Each row is a point on a landscape with many peaks, with its height.
A climber steps from a point to whichever of its 2 nearest points has the largest rise for the distance, and stops where none of them is higher. Distance is the straight distance between rows; heights are no part of it.
Q_183 (h 1.22): [194 134 122 130 121 146 100  98 115 141 159 110 126 117 189 128 120 139
 122  99 137 122 126  90  91 174 149 117 142  87 162 126  88 163 150 181]
Q_976 (h 3.94): [106 138 131  97 131 116 136 129 137 100 123 133 148 133 101 115 121 113
 117 140 116 150 116 127 147  79 120 123 129 161 116 108 152 108 109 113]
Q_995 (h 2.21): [134 169 166 128  64 129  77 109 104 131 122 102 170 108 124 204 117  83
 146 139 195 114 173  91 114 162  79 117 135 113 146 124  79 168 177 116]
Q_259 (h 2.04): [ 44 106 156 154 118 117 177 148 137 110  97 127  97 142  75 120 151 126
 139 140 108 111 131 164 163  92 131 129 122 138  89 133 162  91 131 118]
Q_643 (h 0.25): [166 122 143 169 191 142 170 126  89 181 149 117 163 131 115 101  80 103
 113 173 134  82 138  77 104 117 116 113 115  85 135 141  92 127 100 174]
Q_896 (h 1.48): [ 96 139 105 127 187  95 181 144  93 100 158 102 131  98  76  94 136 117
 118 122 121 127  69 142 159 107 155 117 122 126 113 134 173 123 110  97]
Q_132 (h 2.97): [ 83 113 165 154  50 152 124 119 197 147 116  89 109 129 142  85 129 145
 139 163 156 120 146 145  83  98 101 103 143 131 145 104 162 105 104 169]
Q_856 (h 4.41): [197 129 103  93 163 149 104 106 114 112 144 189 124 171 192 107 118 118
  83  92  71 152 142 125 153 143 183 181 136 154 140 109  82 155 157 151]
Q_173 (h 3.66): [154 131 149 123  75 150 100 110 158 172  91 151 118 165 157 157 125 135
 138 142 134 130 174 102  77 125  84 116 121 107 128 124 106  94 115 160]
Q_440 (h 2.38): [128 161 190 129  67 145 110 101 107 135 133 110 177 132 108 188  81  58
 141 171 187 111 193  79 131 145  71 117 112 112 145 123  68 156 151 151]
Q_402 (h 1.77): [193 140  81  86  95 116  57 125 163  94 113 182 127 140 217 141 131 154
 151 116 116 205 132 135  95 146 108 148 145 172 139 117 123 132 119 103]
Q_22 (h 1.56): [ 58 132 146 192 149  82 140 158  92 178  86 146 123 115  78 226 148 155
 148 149 126 105 143  91 131 157  88 115  84  87 122 189 132 128 142  61]
Q_29 (h 3.31): [164 140 149 111  97 141 111 116 135 168 103 153 154 166 141 167  87 111
 119 170 145 137 181  72  86  97  83 114 115 111 144 117  93  91  98 167]
Q_795 (h 5.37): [162 132 103  98 202 151 149 130 102 133 133 196 131 162 122 116 127 106
  86  97  69 122 139 152 171 131 180 164 110 140 102 136 104 134 134 136]
Q_265 (h 3.13): [ 56 140 115 147 144  68 145 161  97  97 128  99 126  91  73 147 146 164
 143 129 118 145  63 122 145 109 137 135 135 135 123 125 181 120 128  52]
Q_879 (h 2.59): [178 144 134 105 196 148 144 111  83 135 172 133 153 128 127  82  87  71
  71 107 125 111 123  81 141 149 178 137 122  84 141 122  76 178 151 167]
Q_430 (h 4.15): [150 112 156 135  78 169 112 116 176 167 106 138 130 147 165 108 101 127
 116 144 141 119 164 101  78  99 110 115 130 110 143 109 115 105 110 189]
Q_77 (h 1.28): [178 138 123 111 151 149  96 111  89 100 162 141 138 125 162 138 138  89
 115  84 122 114 144 128 172 198 151 172 132 124 140 126  60 214 180 132]
Q_347 (h 2.51): [ 94  76 138 146 154 159 174 136 140 100 155 133 116 135 107  96 167 117
 122  98 102 102 120 197 183 142 171 155 148 159  80 133 132 156 146 140]
Q_689 (h 2.06): [ 98  91 135 123 128 189 157 142 179 109 139 139 122 161 133  49 127 123
 114 127 110 149 127 194 140  80 178 158 142 176 104 100 152 118 131 151]
Q_236 (h 1.49): [ 82 143 135 151 149  78 108 135  97 173  72 159 131 119  98 233 142 146
 133 152 124 122 149  93 112 150  83 116  93 119 122 161 137  94 137  75]
Q_263 (h 1.90): [162 156 122 140 105 108  74 113  85 162 114 122 134  94 149 214 149 143
 148 107 154 120 157 104  98 201  97 124 120  89 140 165  91 150 151 112]
Q_883 (h 3.03): [209 146  59  98 203 126 113 130 108 124 147 166 114 144 162 116 137 160
 104  85  70 150 115 137 128 166 180 150 131 130 141 134 108 139 126 137]
Q_979 (h 1.85): [194 170 116  74 165 122 109 111  92 112 170 126 170 120 132  90  81  80
  73 118 120 152  95  94 138 101 151 124 132 131 169  95  84 166 127 142]
Q_25 (h 3.35): [ 83 106 181 164  40 182 144 117 211 149 140  71 121 124 136  87 141 116
 137 146 164  98 166 142 110 122 114 125 154 125 152 100 140 139 123 184]
Q_324 (h 3.51): [ 49 108 145 179 115  98 159 157 119 144  98 120  83 128  86 179 173 154
 154 124 111 109 131 149 149 133 113 121 104 106 102 165 160 109 155  93]
Q_728 (h 1.39): [ 82 117  87 139 173  96 171 152 115  84 148 105 104 106  94 117 165 154
 144 107 112 124  74 176 182 128 172 136 135 155 109 133 175 121 129  85]
Q_776 (h 3.74): [ 36  96 157 163  35 120 141 152 184 106  95 101  73 125 119 116 163 157
 170 143 140 113 126 166 145 109  92 132 141 153 105 122 176  97 138  91]
Q_149 (h 1.67): [ 97 121 153 180 180  95 167 138  87 171 112 129 124 105  87 192 143 147
 151 133 119  81 135 102 134 181 110  87  97  84 134 182 124 123 137 100]
Q_241 (h 1.83): [ 90 119 163 129 116 134 142 120 122  95 156  93 143 110  97 113 134  85
 115 116 141 111 122 131 170 123 126 116 138 139 120 111 135 151 133 123]
Q_208 (h 3.41): [ 50 106 174 166  31 136 129 134 195 134  97  76  86 130 127 123 152 149
 172 164 159 113 145 135 104 107  79 109 141 130 126 118 167  91 123 124]
Q_543 (h 2.95): [121 150 122 129  96 102 108 122 134 100 157  63 147  83 132 125 127 144
 141 122 167 142  83 123 106 117 116 103 150 130 157 110 152 139 115 115]
Q_461 (h 1.81): [157 126 133 127 140 174 139 106 139 159 151 128 134 149 166  66 100 118
  80 111 123 145 126 121 117 102 165 147 127 119 140 102 111 142 134 196]
Q_651 (h 1.73): [169 153 111 131 112 110  80 123 105 126 133 117 134  94 153 172 141 148
 138  97 134 135 116 116  94 165 117 123 142 110 138 137 117 155 136 107]
Q_89 (h 1.44): [131 157 117 133 126 101  94 119 102 186  79 177 139 138 127 221 128 148
 140 144 136 132 161  93  87 150  82 116 100 110 135 150 113  93 123 100]
Q_198 (h 1.92): [149 136 129 155 153 122 136 120  85 141 160 103 135 101 124 136 137 124
 136 111 142  96 126 111 121 175 136  99 120  71 137 163 117 159 140 130]
Q_695 (h 0.57): [137 122 147 151 128 128 145 130 128 166 122 109 160 123 111 118  78 123
 125 187 145 118 136  78  80  72  87  98 116 103 156 127 130  91  83 168]
Q_13 (h 2.61): [163 137  87 122 237 126 171 133  92 160 141 157 111 141 120 116 136 148
 107  81  80 113 106 148 151 165 190 114 112  96 125 159 133 140 130 138]
Q_477 (h 1.63): [127 171 106  92 187  74 110 129  64 101 135 136 177 105  82 149 112  94
 106 134 123 150  93  94 145 115 121 129 112 136 136 123 134 137 105  76]
Q_769 (h 2.69): [ 97  91 141 152 128 133 147 132 132  93 158  98 108 111 124 103 171 130
 141  99 131 105 105 184 169 154 145 140 153 143 111 136 140 160 156 115]
Q_481 (h 3.29): [197 156  65  84 201  96 106 130  98 125 124 161 124 123 141 158 135 169
 112  86  77 149 116 150 130 162 157 124 122 128 130 157 127 127 123  88]
Q_84 (h 3.67): [ 53 122 145 157 114  93 164 180 137 154  74 147  74 139 101 185 150 175
 165 154 114 136 135 129 122 111 104 113 101 111 117 151 167  65 135  86]
Q_69 (h 2.02): [106 109 129 153  58 126 123 136 182 148  83 113  77 122 148 117 131 183
 179 155 155 134 120 128  62  93 101  98 132 115 132 123 170  68 115 137]
Q_566 (h 4.25): [ 91  77 147 124 105 157 159 141 190  87 100 166 105 179 131  90 155 124
 137 142 108 144 155 201 162  91 135 154 129 196  86 109 144 102 129 113]
Q_444 (h 2.89): [102  95 154 171 105 143 130 123 125  86 186  71 123  80 133 122 179 114
 157  89 151 107 112 169 172 194 128 148 158 131 120 143 131 210 162 105]
Q_504 (h 5.03): [135 113 112  93 104 137 129 148 172 137  53 207  96 190 149 130 136 150
 156 147 109 157 155 159  90  99 111 142 114 152  96 121 145  60 118 114]
Q_57 (h 1.84): [207 165  81  95 167 106 104 115 102 153 124 141 145 118 151 126  97 146
 101 109 114 154 104  88  99 121 138 116 126 107 158 137 111 122 103 138]
Q_655 (h 1.51): [149 113 105 112 167 141 131 141 116  73 206 112 141 110 137  92 150  93
 117  83 108 124  85 148 192 168 169 165 156 147 130 124 109 207 137 121]
Q_262 (h 2.92): [162 151 166 102  67 180  91  90 152 146 128 158 164 175 155 141  88  83
 103 152 143 132 189  82 109  99 100 136 124 120 144  97  77 116 121 170]
Q_33 (h 3.32): [156 152 147  80 112 156 103  99 123 118 145 149 170 162 133 113  93  60
  83 140 118 147 154  96 147 100 127 143 129 156 143  96  89 143 126 147]
Q_6 (h 2.42): [167 142 118 125 184 119 146 130  84 140 180  91 158  96 124  84 100  79
  97 115 149 106  90  98 141 161 154 111 128  81 151 122  83 181 134 145]
Q_295 (h 5.01): [146 125 141  96 183 145 151 121 102 127 125 184 146 158  87 144 138  76
  83 109  88 122 154 138 178 133 138 152 100 132 101 147  97 140 139 125]
Q_803 (h 1.68): [175 166  84 101 175  89  98 123 104 168 105 159 135 135 135 162 105 163
 128 127 103 157 124  89  83 141 124  96 110 109 146 154 123  99 113 110]
Q_918 (h 2.58): [111 115 190 148 118 141 131 114 113 165  82 143 151 157  97 206 114  95
 140 168 149  79 207  87 127 141  55 134  77 100 121 159  85 120 126 146]
Q_599 (h 1.78): [126 129 117 167 208  96 170 131  65 158 146 113 134  96  84 143 130 138
 134 122 122  79 111 103 142 176 138  82 106  75 130 167 121 146 128 111]
Q_873 (h 3.50): [190 161  61  70 194  88 109 132  90 112 111 164 147 136 131 138 113 145
  95 116  81 166 103 120 132 122 152 132 107 146 135 115 130 110 102  94]
Q_371 (h 3.10): [101 115 163 186  78 130 129 125 111 109 157  51 121  69 124 148 180 126
 166  94 182  73 132 166 162 207 110 127 163 105 124 161 124 199 184 113]
Q_576 (h 2.07): [141 141 150 150 143 113 112 111  78 147 133 121 147 116 102 178 123  96
 145 132 154  96 157 104 127 185 101 106 104  82 140 156  99 155 148 125]
Q_718 (h 4.19): [ 73  79 144 161  69 148 144 141 200 124 117 107  73 135 153  92 165 171
 174 134 143 114 128 182 122 115 127 132 147 156 102 132 173 107 133 135]
Q_982 (h 1.34): [151 142 103 108 180 131 150 122 123 130 169  96 152 105 114  47  83 118
  82 126 133 133  68 111 131  88 166 124 138 122 147 101 138 139 115 170]
Q_562 (h 3.25): [ 12 137 144 176 133  72 166 181 104 120 127 100 102  97  56 157 154 146
 139 130 116 116  75 111 155 115 135 120 126 115 123 161 171 122 149  50]
Q_565 (h 2.73): [103 113  99 107 125 134 174 152 156 114  86 142  88 147 127  83 136 168
 152 153 116 156 114 178 117  69 152 134 118 166  94 118 177  59 110 126]
Q_136 (h 1.04): [145 135  80 124 157 115 133 124 120 127 136 119 116 122 130 103 127 155
 121 115 123 136  99 136 108 120 158 109 134 121 126 135 154 116 109 139]
Q_985 (h 4.92): [120 119 127 134 107 134 133 138 152 169  74 169 111 162 121 135 112 149
 154 170 122 135 155 125  80  81  95 107 113 124 113 136 150  46  87 153]
Q_946 (h 2.17): [ 41 110 142 159 147 103 202 154 129 118 106 119 108 127  64  98 119 145
 142 174 111 114 100 136 152  58 131 113 112 130 108 138 177  79 106 121]
Q_750 (h 1.38): [175 142 155 138 113 152 121 112 116 152 162  90 150 109 146 119 114 101
 124 120 170 109 131  94 114 155 132 102 144  82 161 121  98 171 139 169]
Q_590 (h 1.30): [133 105  85 122 178  97 123 151 109  70 165 142 108  98 146 136 168 147
 159  92  89 147  83 178 175 180 171 161 151 149 112 147 140 167 127  82]
Q_895 (h 1.07): [185 144 115 104 125 147  96 101 119 140 112 170 134 167 161 146 116 114
 102 121 109 144 160 108 112 123 131 137 115 124 133 133  93 124 126 151]
Q_144 (h 3.02): [104 104 103 132  96 114 140 150 176 117  88 133  73 130 153 109 157 194
 181 139 137 151 114 160  91  92 136 124 127 160 111 123 188  69 130 103]
Q_355 (h 2.62): [130 142 188 107  45 175 100  94 153 132 127 122 170 155 121 153  89  64
 118 164 165 114 203  87 129 117  87 128 129 133 150  99  82 154 127 166]
Q_40 (h 1.52): [149 148 138 111 141 137 132 117 129 103 185  77 167  93 118  62 108  87
  90 118 153 124  86 108 144 109 148 118 142 132 156  90 124 165 119 152]
Q_369 (h 4.20): [ 92  99 133 178  77 118 121 143 146 134  99 117  73 118 145 171 181 173
 179 120 139 112 131 163 114 164 104 135 131 114 110 149 162 101 146 100]
Q_492 (h 3.72): [ 96  93 128 152 106 157 163 151 180 153 107 136  70 153 141  88 157 183
 154 124 132 112 128 199 119 113 156 138 140 136 100 138 175  78 135 159]
Q_854 (h 1.72): [163 177 106  69 170 118 120 129  75 106 160 130 186 119  90 123  92  64
  83 127 118 145 114  81 147 127 128 126 119 133 145 107 107 160 121 106]
Q_101 (h 2.37): [171 120  99 122 172 166 133 119 159 127 167 110 118 111 179  34 106 163
  89  93 109 156  75 149 120  93 206 156 149 141 155 101 138 149 126 177]
Q_231 (h 4.44): [154 141 108  80 155 133 114 121 113  72 133 179 161 162 104 118 117  75
  87 110  84 160 129 135 175 106 134 168 117 181 117 107 110 136 122 105]
Q_202 (h 4.61): [102 115 143 143  60 127 105 132 152 127 103 121 110 126 142 166 149 138
 154 131 151 134 145 136 117 153  87 130 135 136 116 122 140 113 137 115]
Q_410 (h 4.09): [130 145 105  93 193 112 139 131 108 152  78 201 130 165 101 187 122 133
 110 145  72 145 155 133 143 122 124 115  71 139 100 150 124  76 118  92]
Q_219 (h 3.85): [ 63 130 142 139 131  90 147 147 126 134  86 153 118 141  82 175 131 143
 130 160 110 130 129 116 132  98 102 122  99 135 105 148 152  67 114  81]
Q_131 (h 3.34): [124  80 100 135  57 110 111 161 185 132  93 116  55 111 182 124 168 218
 195 134 149 160  93 169  79 122 111 128 134 144 130 120 183  92 125  97]
Q_840 (h 2.60): [126 145 104 132  68  84  93 129 152 133 129  56 118  68 151 113 143 183
 154 143 174 158  69 123  78 104 113 100 163 137 166  99 183 115 112 116]
Q_237 (h 3.78): [128  91 102 142  77 124  96 138 165 133 117 119  73 116 175 142 169 195
 194 113 140 141 125 162  96 167 109 126 148 135 108 141 163 108 133 113]
Q_809 (h 2.83): [119 102 200 155  97 184 127 105 131 170 111 127 145 150 103 165 118  88
 141 149 173  68 200  89 132 143  86 134 103  87 125 152  80 134 133 187]
Q_613 (h 3.28): [ 90 128 137 142  62 115 104 123 161  99 155  78 127  87 140 117 151 134
 153 123 163 137 111 144 129 131 100 119 162 162 148 122 160 160 143 108]
Q_509 (h 4.32): [ 86 112 167 132  94 125 136 129 156 138  75 153 137 159 102 120  91 113
 135 189 123 140 161 107 103  61  82 116 107 136 106 117 146  50  87 146]
Q_383 (h 2.80): [134 164  75 109 118  59  79 148 108 124 112 120 121  81 153 176 142 196
 153 117 142 173  73 120  87 154 118 128 144 135 148 127 159 116 123  73]
Q_907 (h 3.36): [138 127 149 172  70 147  88 113 122 102 156  76 145  86 158 155 163 114
 159 104 175  98 141 146 152 226 118 140 169 120 140 142  95 213 177 117]
Q_909 (h 0.89): [129 131 102 146 131  96 141 135 129 138 131  84 103  91 128  96 130 181
 153 132 160 135  80 124  84 106 140  99 139 112 146 131 175 104 105 137]
Q_635 (h 2.79): [168 146 133  97 173 163 117 104 102 133 155 158 153 155 152 111  90  72
  72 114 114 113 157  90 149 136 155 158 116 114 141 102  62 161 152 160]
Q_966 (h 3.37): [ 31 113 166 204 119  86 159 161 106 131 120  92  84  94  71 175 160 149
 152 117 131  94 105 125 152 147 114 123 136  90 123 163 152 136 160  75]
Q_984 (h 2.01): [203 181  98 101 167 107 113 104  94 133 158 111 153 110 153 107  82 116
  93 127 137 143  88  65 104 110 128  99 130 108 175 108 107 149 115 164]
Q_577 (h 4.17): [112 142 128  80 161 117 145 131 110  90 136 153 171 147  72  95 110  69
  91 134 104 149 121 131 177  79 131 145 108 169 105 108 135 109 108  99]
Q_826 (h 4.31): [115 127 164 152  45 162 105 114 171  85 193  70 164  95 154 121 140  98
 153 137 169 123 140 150 162 179 124 127 173 156 165  95 112 223 167 126]
Q_21 (h 3.15): [108 107 207 161  68 199 150 102 162 159 141  98 140 139 119 130 110  88
 121 141 186  66 185 107 126 139 107 130 126  94 147 127  92 155 139 208]
Q_86 (h 3.59): [139 111 174 150  81 187 130  94 158 190 129 117 128 161 158 127 114 118
 130 140 158  97 181  96  95 124 122 126 125  90 157 124  85 136 133 202]
Q_184 (h 2.84): [139  97  99 128 156 161 153 146 168 138 156  95  98 120 169  40 122 181
 120 113 132 141  76 176 108 111 197 138 154 135 122 115 166 126 131 172]
Q_991 (h 3.17): [ 88 128 176 176  84 118 123 113 117 138 114 100 129 112 114 176 134 127
 154 133 173  85 143 107 115 160  87 102 131  88 126 150 129 136 150 124]
Q_546 (h 1.18): [158 145  78  95 168 111 136 122 126 105 156 101 137  92 138  75 116 146
 110 111 134 160  68 121 122  88 176 128 143 133 138 110 160 135 100 137]
Q_271 (h 4.63): [ 91  93 132 125 115 139 143 143 158  97 100 176  85 155 121 143 166 131
 137 130 100 129 152 192 145 114 123 150 131 168  83 136 144  90 137  97]
Q_70 (h 0.41): [141 120 144 158 162 115 175 132  99 160 156  84 177 104 100 103  79 110
 120 191 157  98 116  75 100 108 103  85 114  93 148 134 129 114  98 160]
Q_497 (h 1.31): [ 85 115 109 157 176  90 153 155  80  76 167  90 102  87  94 130 167 137
 138  94 120 109  70 166 187 159 154 140 144 129 110 134 158 168 146  74]
Q_744 (h 1.36): [167 140  95 107 141 148 121 120 151 149 107 167 119 160 165  88  92 141
 103 139 107 161 133 123  86  85 147 125 124 135 130 115 131  88 105 160]
Q_622 (h 1.80): [ 91 100 127 112 126 181 155 133 183 141 111 147 133 165 131  43  94 132
 101 140 119 145 125 172 118  51 165 148 127 145 107 101 154  92 108 184]
Q_942 (h 1.55): [117 156  89 102 209  64 156 139  67  99 148 124 158  93  67 124 114 112
 116 127 106 134  74 119 166 107 153 113 112 125 119 133 151 129 106  76]
Q_293 (h 1.19): [190 144  94  87 144 133  89 120 144 114 111 177 121 164 176 115 117 132
  96 121  94 178 139 113 104 113 142 147 129 152 127 105 106 115 124 137]
Q_699 (h 3.30): [121 103 102 145 148 157 163 148 155 162 117 128  88 144 147  76 128 187
 135 114 130 125 107 182  97 111 179 118 135 125 108 132 166  98 128 178]
Q_560 (h 1.37): [168 126 114 117 151 130  99 121 109  76 185 114 144 105 173 128 143 107
 128  74 113 136 114 144 175 195 147 170 167 143 135 133  83 223 155 110]
Q_321 (h 2.93): [104 139 170 173  79 126 119 119 119 136 156  61 151  87 109 144 125  95
 143 141 186  91 134 112 120 151  93  90 151  98 150 125 129 157 152 129]
Q_220 (h 1.40): [137 113  98 116 184 110 133 138  94  69 164 143 135 112 115 129 150 105
 119  91  92 123 102 164 202 172 157 167 145 166 107 134 124 184 138  91]
Q_486 (h 1.08): [195 129 125 130 134 159  97 110 126 170 126 157 118 153 181 137 124 138
 114 109 116 114 161  99  95 156 151 129 121  92 146 136  89 148 139 179]
Q_308 (h 2.22): [147 130 149 160 184 131 155 120  68 171 132 124 154 131  90 159 114 106
 120 152 142  77 164  75 140 175 116 116  83  78 131 168  80 151 129 138]
Q_278 (h 3.86): [103  87 162 129  64 183 139 133 199 105 111 150 109 182 144  92 145 115
 129 133 114 129 168 172 140 103 118 157 141 173  97 110 138 129 125 145]
Q_604 (h 3.04): [176 163 150  89 111 162  86  98 112 109 168 125 160 151 160 127  96  66
  97 121 141 118 163  83 146 142 134 148 134 137 152  99  58 177 163 148]
Q_575 (h 4.13): [133 110 141  91 114 164 121 117 132  61 129 166 163 152 115 123 133  53
  96 124  96 151 157 149 188 105 120 164 135 191 100  97 104 147 134 111]
Q_203 (h 3.33): [ 61 104 180 176  95 125 143 135 120 130 104 109 110 126  96 172 159 124
 148 135 142  90 152 133 148 136  94 125 131 108 112 151 145 127 141 112]
Q_823 (h 3.64): [139 140 140  93 104 133 107 113 143 118 125 136 157 136 125 115 114  80
 111 143 133 152 145 119 123 101 102 125 125 153 126 105 127 117 113 145]
Q_650 (h 4.73): [148 148 115  81 174 106 115 128  85 110 124 169 163 129 103 158 124  85
  98 112  86 135 133 124 177 141 128 143 106 152 113 129  91 140 132  91]
Q_844 (h 2.23): [187 173 114 106 163  99 106 118  88 121 167  88 167  85 124 108  97  93
 103 111 158 129  77  72 118 150 136 103 141  86 167 120  96 166 117 132]
Q_520 (h 3.88): [112 139 151 105 107 138 104 115 118  76 127 149 146 147 106 158 134  57
 107 122 120 131 164 130 173 127 102 159 121 161 104 119 111 140 139 105]
Q_587 (h 2.78): [193 146  91 109 204 130 125 122  88 152 144 156 124 137 138 113 118 132
 101  87  94 113 115 124 131 176 174 123 117  89 137 145  96 153 131 146]
Q_771 (h 2.41): [129 111 167 155 170 134 165 131  89 160 111 142 162 148  83 183  97  96
 129 181 132  74 189  88 143 133  90 122  84  93 125 157  88 115 118 143]
Q_629 (h 4.47): [108  74 159 153  68 197 128 121 184 134 135 124 100 146 158 103 160 121
 134 111 138 117 167 170 130 142 136 159 148 141 117 120 124 143 135 169]
Q_592 (h 1.57): [131 129 102 100 152 156 159 131 153 136 105 168 128 161 131  55  92 134
 113 147 111 159 117 145 108  37 154 118 121 144 108 109 148  81 107 160]
Q_794 (h 4.33): [162 142 110  99 150 135 111 117 120 158  70 219 128 181 134 183 125 128
 123 129  80 137 178 128 117 129 120 131  86 130 105 152 103  77 117 121]
Q_290 (h 3.73): [ 98 123 158 150  23 130  93 128 192  83 182  62 139  90 162 128 159 123
 168 154 169 138 127 158 154 154  91 129 167 174 157 101 140 193 147 113]
Q_688 (h 0.74): [115 131 126 158 124 110 148 128 142 151 129  92 135  98 117 111  99 155
 134 164 149 134 106  88  86  88 110  89 132 105 145 136 162  92  86 152]
Q_239 (h 2.50): [ 78 115 112 106 136 122 177 144 145 104 114 113 122 135  96  61 120 150
 130 148 123 143  95 155 135  51 165 127 123 168 107 107 182  80  98 127]
Q_967 (h 2.05): [185 128 106 101 173 154 106 114 138 144 150 137 115 141 194  61  84 144
  78 109 101 150 105 134 119 100 191 157 141 135 158  79 109 138 132 182]
Q_151 (h 2.00): [203 126  80  93 107 104  67 123 150  97 133 138 117 111 222 124 129 183
 152 107 123 186  95 128  86 157 122 139 162 145 161 114 126 149 127 120]
Q_621 (h 3.87): [ 90  94 179 169  26 187 120 109 202 122 141  88 109 130 159 118 160 125
 142 127 149 107 158 152 134 153 112 133 148 148 130 107 134 164 137 156]
Q_524 (h 1.23): [117 113 108 153 152  81 126 145  97  97 151 109 111  90 127 153 179 170
 158  82 123 120  91 165 146 195 152 140 156 130 116 151 143 163 145  74]
Q_731 (h 1.54): [154 166  98 109 185  82  82 129  91 180  78 174 137 128 123 224 131 176
 129 117 101 138 146  97  92 163 103 109  93 112 130 167 115 114 127  80]
Q_814 (h 2.03): [153 158 154 150  77 133  81 108 100 153 122  91 146 101 145 211 144 119
 164 118 187 101 175  96 106 208  89 112 123  77 149 155  72 178 176 137]
Q_197 (h 1.69): [138 136 141 124 132 145 128 120 112  95 184  91 151 112 124  96 131  81
 110 104 153 117 113 135 155 141 137 133 163 135 137 114 110 190 139 136]
Q_111 (h 1.95): [ 66  99 172 141 115 143 159 131 137 114 132 123 129 138  83 104 141  97
 120 138 131 115 144 146 165 109 116 136 125 138 100 122 141 119 120 141]
Q_802 (h 5.57): [114 123 134 113  91 113 103 135 154 144  62 174 118 161 126 164 128 133
 146 154 116 148 165 129  88  97  79 128 107 131 108 124 140  68 113 110]
Q_386 (h 2.29): [ 90  99 125 118 164 157 180 147 150  90 144 152 113 160 100  71 140 112
 107 117  85 139 117 197 173  98 176 159 133 183  87 127 143 120 127 128]
Q_286 (h 2.57): [166 132  75 125 122  72  88 138 131 120 136  89  93  74 179 135 153 203
 163 106 148 158  72 134  80 154 122 123 166 123 158 133 162 132 117 103]
Q_685 (h 2.98): [101 156  74 114 152  53 101 152  96 116 118 121 117  88 100 163 147 185
 133 113 132 161  68 127 130 128 136 134 138 143 129 129 164 115 118  49]
Q_457 (h 3.91): [125 152  91  86 198 109 164 135 109 132  92 188 138 161  85 135 107 128
 101 143  74 153 130 140 154  89 152 120  95 151 105 137 143  67  99 107]
Q_700 (h 4.62): [137 118 130  97 123 149 126 133 152 138  75 203 112 193 131 147 134 115
 121 131  93 138 178 147 121 125 123 143 110 149  98 126 113  80 116 130]
Q_426 (h 2.32): [196 137  82 112 145  98  88 124 128 103 149 102 108  94 168 112 137 178
 139  98 122 159  84 122 100 143 145 118 156 128 164 126 137 134 114 125]
Q_16 (h 0.11): [189 133 121 131 201 149 145 116  95 193 133 152 165 148 125 120  81 120
  98 149 117 103 149  69  97 122 129  98  94  79 136 148  76 127 102 173]
Q_678 (h 2.30): [ 68 128 116 129 172 118 209 146 122 138 115 137 128 140  84  75  96 149
 130 177 110 122 112 160 140  57 161 120 107 139 101 137 173  67  89 145]
Q_999 (h 3.70): [164 160  69  74 176 104 129 138 120 115  94 184 133 158 129 127 116 146
 109 130  75 181 119 149 127  95 151 130 106 168 112 122 152  74 102  93]
Q_158 (h 4.02): [ 67 137 157 121 116  94 154 135 131 135  73 165 132 158  77 152 105 106
 130 181 108 148 146  99 123  62  90 125 105 138 105 119 155  57  93  97]
Q_526 (h 3.75): [134 134 166 148  27 170  95 104 147 104 170  68 150 109 144 156 142  98
 160 125 198  96 163 139 146 192 107 125 164 131 147 125  87 204 176 143]
Q_2 (h 5.06): [ 85 115 144 136  83 112 111 143 146 119  85 159 101 146 125 169 159 139
 157 133 128 140 149 155 126 114  81 142 127 161 105 120 144  80 132  93]
Q_948 (h 1.58): [142 127 147 137 134 168 141 117 124 155 163 109 138 135 121  96  98  99
 106 119 139 112 126 108 121 115 141 119 131 100 145 117 113 142 122 181]
Q_532 (h 4.86): [170 110 102 111 152 160 124 131 137 129 130 181 110 170 167 107 140 124
 101  92  84 142 145 152 148 138 177 166 126 141 115 131 106 131 142 138]
Q_288 (h 2.31): [ 87 121 116 138  54 102 115 137 177 127 114  77  90  98 151 103 143 196
 170 155 174 143  86 130  72  90 114 101 146 135 145 116 193  93 120 116]

Where does a climber stop that starts at each point below?
Q_149 -> Q_430
Q_263 -> Q_430
Q_486 -> Q_718
Q_744 -> Q_826
Q_688 -> Q_802
Q_259 -> Q_802
Q_587 -> Q_802
